Points on a hilly landscape, in no order, each with its height.
From any point a ball takes the steepest step (drop divided by distance) to one of its 2 nearest points. It stops when none of these is lower. Distance is the straight distance between rows; heights are no part of it.
<997> height 20.4: [ -5  15  -6 -54  -4   7  10 -40  -3  13 -19  13  -1   5 -11   1 -27  10
   1 -10]
<1092> height 39.6: [-20   3  10  -8  -1  17  -6   6  10 -17   3 -23   4  47  -3 -15 -35  -1
  -7  16]
<664> height 40.0: [ 18  11   8  23  22  20 -36   8 -17 -17   5   6  -1  -4   8  17 -11 -13
  -1   4]
<329> height 50.2: [ 20  22   1  17  10  -1 -20 -18  -1  -8   3   3 -10 -21  18   0  34   3
  26 -27]
<787> height 56.5: [ 13 -14  -9  -3 -21 -24   6  13 -23   7  -9  13 -21  -9  12  -3  25   5
  -1   3]
<913> height 38.0: [-10 -18   5   4 -23 -23  13   5   5 -17   9  31   6 -18  16  17  29   4
  -9   2]
<62> height 44.2: [-14 -19  25  14 -28 -15 -16   4  25 -18  16   3   3  -1  11   4  15   7
   9 -18]
<251> height 27.0: [ -8  -5   7   3  12  -3   4   5   5   9   8 -28  25   4  -7  10 -25   1
   9   2]
<643> height 40.4: [ 15   5   1   3  22  -7  -6  25 -16   7  19 -11   6  -4  -1   0   2 -12
   8   0]
<50> height 14.3: [-24  22  15 -12  13 -11  10  11  25 -20  26 -12   3  23  -3 -18  17  -5
   1  -3]
<410> height 44.6: [-19   5 -10   6   7  30   5  -4  12  -4  -4 -17  -5  36  -2 -32 -43 -16
  -9  14]
<830> height 26.7: [-16  13  -2 -13   0  31  12  10  19 -28 -15  -5  -8   8 -26  -5  13   7
  -7  15]
<955> height 24.0: [ -7 -15 -16  14  19  19   9  17  -2   3 -26  -3  -1 -19 -39  -2 -18 -13
 -20  12]
<596> height 18.9: [-27 -13  -6   7  -5  17   2  -7   8  -1 -23  -1   2  -8 -23   5 -22  -9
 -14  -3]
<249> height 11.4: [-16 -17  -7   0   7  13   6  38  -4   1   0 -35 -17  25 -16 -20  -4   9
 -14  13]
<1084> height 47.8: [  6 -33   7  19 -30 -35 -11 -22  10  19  10  13   5 -25  29   8  -8   4
   4 -26]
<108> height 25.3: [ 19   5   7  14  23  29   7  31   1 -13  12 -22   3  -7  -9   8  24  12
   2  19]
<394> height 58.6: [-15   5  12 -10  -8   5  -8 -13  20 -10  -1   7   4  -4 -19   8  16  -1
   9 -12]
<1000> height 30.5: [  6   3   4 -24  17  17   0  26 -27  -6   4  -1  -6  19  -9  -8 -11  -7
  -8  30]
<25> height 40.5: [ 11  -1 -24   6 -50  -4  -4 -20  13   7 -28  24 -32 -11  21  -8  24  29
  -4 -25]
<649> height 49.0: [ -8 -19   3  35  -8 -10  -7  16  10   5   0 -23  -1   0   8  -5   4   6
   1  -2]
<935> height 48.5: [  2   4 -13  17   5  25   1   1   5   1  -5 -13  -1  16  -2  -7 -19  -1
  -3  15]
<180> height 44.7: [ 21   1 -10  14  12  -3  13   4  13  21  14 -40  12 -34  -4   2  18   7
  22  -4]
<957> height 19.7: [ 28  22   1 -40   0  35   1 -30  -8  -6  -9  20  13  -1  -2  26 -14  12
   3  -4]
<721> height 83.4: [ -8   3  -1 -20  -4   0   9  -1 -26  -8   7  14   1  43  17  -9 -34   3
 -12  27]
<432> height 51.2: [  1 -11   4  10  -7 -32  18 -27  27   1  40  27  19   5  48  -5   9   0
  -2 -17]
<685> height 33.3: [ 17  24  -6  -6  37  23   2   3 -12   2   4   9  16 -16  -8  14 -16 -24
   1  17]
<436> height 34.4: [  6  -5  26  -7  -5  13 -12   4   3  -6  11 -24  28   0  -8  19 -21   9
   3  10]
<215> height 56.7: [  2 -10  -6  26 -23  12 -35 -16   8  -5 -36  25  -7  -4   2   7 -19  -5
 -20 -30]
<257> height 25.2: [  4  -7 -27  -3  14  16  12  16 -29   9 -26  -2 -26  15   0 -24 -26 -12
 -19  26]
<758> height 33.6: [-24  -1   1 -31   7  20  13  21  -2 -22 -14   8  -2 -10 -37  -3   1  -5
 -10  18]
<165> height 61.4: [ 15   1   1  -2 -16  24   1 -31  13  12 -33  -7  12 -22  -7  21  -7  16
   4  -3]
<716> height 48.9: [-25  17  -5  16  25   6  -8  -2   9  -5   9   4   8  -8 -23 -13  -8 -25
   0  -2]
<733> height 11.1: [ -9  11  11   7  14  31 -10  17  22 -24  -1 -15   1  -8 -24  10  17   1
   4   9]
<801> height 51.7: [ 16   4  -2  -3   3 -33  12 -34   8  25  20   7  18 -13  26  -6   0   7
  21 -21]
<985> height 21.4: [-20 -19   9  -9  -5 -16  12  31  -5  11   4 -37  -6  18  -9 -10  -3  13
  -3  11]
<24> height 35.9: [  2  -6  -9  -2  39 -12  15  57 -28  25  19 -19   0   4 -15 -16  -8 -16
 -18  11]
<900> height 48.0: [  8  -5   7   3  -1 -18   2  -5   7  10   4 -16   0 -34  -5  11  27   8
  29 -11]
<143> height 63.1: [-26  11  -4   3   1  11 -12 -15  30  -8 -16  -8  -4 -10 -43 -11   4  -4
   9 -21]
<189> height 57.8: [ -8 -21  -7   0 -24 -16  28   7  -2   5 -11  -1  -2 -11   9   8  21  13
  -2  12]
<839> height 51.5: [  6  -5 -16  32  -6  22  15 -24   8   5 -13 -10   9   3  14   0 -10   7
  -3  17]
<193> height 78.0: [ -1  14  -6 -42 -25   1  11 -11  -9  -4  -5  -4 -13  27  19 -13   9  31
   7   2]
<774> height 53.9: [ 12 -10 -15  27 -20  17  26 -24  16   3 -25  23   8 -12  22   9   3  17
  -7   9]
<841> height 35.5: [-12  -4   2 -16  -7 -26  29   7 -17 -12   4  33   4  -8   2   2  22  -8
 -18   8]
<762> height 19.1: [-22 -20  20  -4  -3 -22  10  14   1   4  11 -22  12  -4 -20   2 -11   3
   3  -2]
<1050> height 28.6: [  9  11 -21   8   8   8   3   9 -31   5 -10  11 -24  26  17 -13 -12 -10
  -9  16]
<481> height 36.6: [ 32   4   0   9   8  -1 -20  11 -38  -7   3  14 -10  12  21  19  -5  -7
   1  14]
<443> height 46.2: [ 15  10  -1  44  12  -6 -10   2   2  -8  16  14   1 -24  23   9  24 -14
  13  -9]
<315> height 84.1: [-19  -6   6 -28  -1 -14  20   5 -17   3  -6  -3  -6  19   5 -10 -24  -9
  -9  15]
<117> height 39.8: [  4  -9  22  -6 -12  -3 -17  10 -19  -8  14   2  14  15   6  14 -22   2
   0   6]
<606> height 51.3: [-19   6  -2  28  13   4 -33  -7   8  -1 -13   3  -8 -10 -15  -9  -7 -29
  -7 -10]
<833> height 26.5: [-17  -6 -12   7  32  -4  21  14  -7  10  -3  10  15 -18 -34  -2 -21 -28
 -20  20]
<157> height 28.8: [ 16   1  18 -35  -3  28   1 -24  13 -12   2  12  29 -10 -14  26  -1  13
  -3  -9]
<1029> height 58.4: [ 15  13  -3  21   0  24 -17 -27  -2  -2 -25   6  -6 -12  -3  15  -1   7
   1  -9]
<1030> height 56.4: [ 21  -7 -10   0 -30   3  12 -28  20  -1 -15   9   1 -15  24  12  17  29
   5  -1]
<204> height 44.4: [ 12  -1  11  21   7 -19 -20  12 -30   3   8  20   0 -23  16  18  13 -18
   7 -13]
<448> height 54.7: [ 29  24 -12   8  12   9 -22 -32  -8   6 -13   7 -18  -8  14   1  11   0
  16 -14]
<319> height 40.8: [ -6  -8  16  -1 -14 -20 -10  10  19 -21  27  31   4   0  20  17  28  -1
   0  -7]
<13> height 38.8: [ -1  -5 -20  -1  37 -13  16  41  -4  35   8 -28  -3   3 -16 -30  15  -1
  -6   0]
<120> height 7.1: [ 13  22   0 -29  10   8  -7 -18 -10   2  -9   5  -1  -6  -8   9 -14   5
   9  -9]
<790> height 10.8: [-37 -26  12  -3 -19 -11  11   6   6  -3 -15 -10   7  -8 -37   5 -14   2
 -14  -3]
<115> height 29.3: [-30   9  12 -14  -1   0  10 -14  28  -6  15 -12   8  35   1 -23 -13   5
  -1   4]
<11> height 46.9: [ -1 -12  17  35 -10   2  -3   8  23 -13  13 -13  16  -9  16  10  19   9
  12   1]
<290> height 32.5: [ -1   5   1 -20  11 -11  12  -6 -16  -6   7  37  17   5   7  17  -9 -12
 -15  16]
<813> height 54.2: [ -3   6  -4  21  -4   3 -42 -20   7   4 -18  24 -19   2   5  -7  -3 -18
  -6 -33]
<85> height 48.3: [-12 -16   9  -9 -13 -35  26 -28  12  11  31  14  35  13  33   2  -4   8
  -7  -5]
<440> height 46.1: [  9 -16   6  23  -8 -40 -11  -1 -16  14   9   7   9 -22  18  13  -3 -10
   4 -17]
<267> height 36.8: [ 25  24  -3   2  25  15  -8   6 -11  14   8 -17   8  -7  -4   6 -14 -10
  23   7]
<306> height 32.8: [ 22  19  -8 -10  12  -8  -2  17 -35  -2  14  16 -14  26  24  -8   1  -6
  -2  19]
<307> height 74.1: [  8  12  -6 -23  -6   7 -10   3  -6   2  -6 -19 -38  38  11 -24   8  16
   5   5]
<341> height 42.7: [ 22   5   0  22  23 -22 -24  26 -35  16  20  -9  -7 -16  15   9  11  -8
   6  -9]
<965> height 35.1: [  4   2 -11  15 -36   8  -6  -8   8 -15 -35  20 -28   0  11  -6  15  10
  -7  -7]
<550> height 27.6: [ -4  -1  -3 -33 -11 -12   0 -36   4   9 -14  25   5   0 -13  -2 -19  -2
 -12 -26]
<201> height 67.3: [-23   6  -2  -1   1  17 -21   7  16  -9 -17 -20 -15   8 -27 -24   5  -2
  -2 -15]
<852> height 47.2: [ 22  16   7  -8  -4 -10   8 -28  10  18  17 -16  20  -1  21  10   4  17
  29 -11]
<717> height 41.7: [  9  -1 -23  14  27   3  19  23  -2  37   4 -37  -2 -18 -20 -15  20   0
  11  -5]
<1104> height 70.8: [-14  13   0 -11   4   5 -21  10  -1  -4  -1 -20 -27  31 -14 -28  -2  -2
  11  -1]
<162> height 29.1: [-13   3  11  -8  21 -10  20   0 -13   8   4  12  25  -2 -20   0 -22 -19
 -10  16]
<1071> height 42.9: [ 10 -13   9   5 -18 -25   6  14 -22   2  13   9  13  13  30  10  -6  -4
 -10  14]
<796> height 29.5: [  5  -8   0   6 -24  16   8  11   6 -25 -27   4 -21  -9  -4  11  30  16
  -5   7]
<484> height 82.4: [  1   8  -1  -1 -10  12   5 -29  -4   1  10   2   3  41  31  -5 -39  -1
  -8  10]
<9> height 39.2: [ 17  11  13 -12   4  18   4 -24  16  -7  13 -15  18 -11   3  22   9  21
  17  -5]
<772> height 23.2: [ -3 -10   0  11  -5  17  -6  19  11 -14 -10 -12 -15 -17 -21   8  31   1
   6   8]
<26> height 51.8: [-14   2  -4  27  -9 -16   3 -27  25   7   0   6   3  -5  13 -14   5  -4
   9 -11]
<958> height 23.1: [ -3  -5  -5 -21   7  22   3  35 -14 -15  -8 -14 -17  22 -29 -14   0  15
 -22  25]
<724> height 58.9: [ 13  -7  -2 -14 -23   0   0 -22  -8   8 -25  18   3 -18   0  20   4  11
   2  -6]
<57> height 45.2: [  3 -10  14   0 -13 -25  17  -3  -3  13  29 -14  24  12  35   9  -5   8
   4   6]
<299> height 33.7: [ -3 -13  -2 -12  14  -2  10  43 -32   5  14 -10   2  14 -13  -9 -22 -16
 -16  26]
<330> height 53.4: [ -5   7  -5  18   1 -32  12 -26   9  22  21  19   7   1  38 -16  -5 -17
   7 -14]
<419> height 24.8: [-14  16  22 -32   3 -10   8  24   3 -28  34   6   3  19   0  -2  18  -1
   5   9]
<532> height 46.0: [  1   5 -15 -25 -31 -19   8 -33   4  11 -28  26 -24  -3   9 -12  19  15
  -1 -24]
<177> height 43.0: [  3 -16   7  27  15  11 -25  13   0 -13   3  -1   9 -12 -11  22   0 -20
   3   1]
<225> height 21.2: [  6 -22 -23  10  17  30  18  29 -23  10 -13 -24 -21  11 -11 -19 -12   3
 -14  25]
<942> height 49.6: [ -7 -23 -11  25 -31 -29   1 -37  31  14   2  19  -1 -18  16 -11   3   1
  -4 -25]
<312> height 44.8: [ -8  -1   8   3  18  15 -22  25 -12 -16   9  14  11  -9 -33  22 -10 -23
 -13   9]
<838> height 53.0: [ -7  14   6  -8   5  -5  -2 -11  27   0  -3 -22  -9 -21 -16   1  27  10
  31 -23]
<640> height 30.7: [ 20  10  -7 -10  31  28   6  24 -11 -12   1  -3   2 -17 -21  14   5  -3
  -2  22]
<492> height 34.0: [  4 -15   2 -33 -25 -24 -21 -33   9   7  -6  22   1  -4   2   6  -4   5
  -3 -38]
<354> height 46.7: [-12  17   8   2  32   6 -21  25   9  -8  15   2   9 -17 -34   1   7 -28
   7   2]
<19> height 80.9: [  8   8   5 -22 -19  -1   2 -25   2   3   2  -9   4  33  20  -6 -21  21
   2   1]
<221> height 51.4: [ -7  -7  -7  14 -10 -18 -14   8   5   6  -5 -11 -29  -3  -2 -16  20   4
   8 -13]
<233> height 54.1: [  0  14  -7  -7  -5 -23  -1   5  -5  -2   0   4 -24   6   9  -8  32   2
   6  -4]

Two balls start at each pair of points below. Name the first point that both come to, or write -.
<448> and <26> => <204>
<787> and <189> => <913>
<724> and <215> => -

Where does a ball stop that starts at each point below?
<942> => <733>
<721> => <249>
<717> => <249>
<165> => <733>
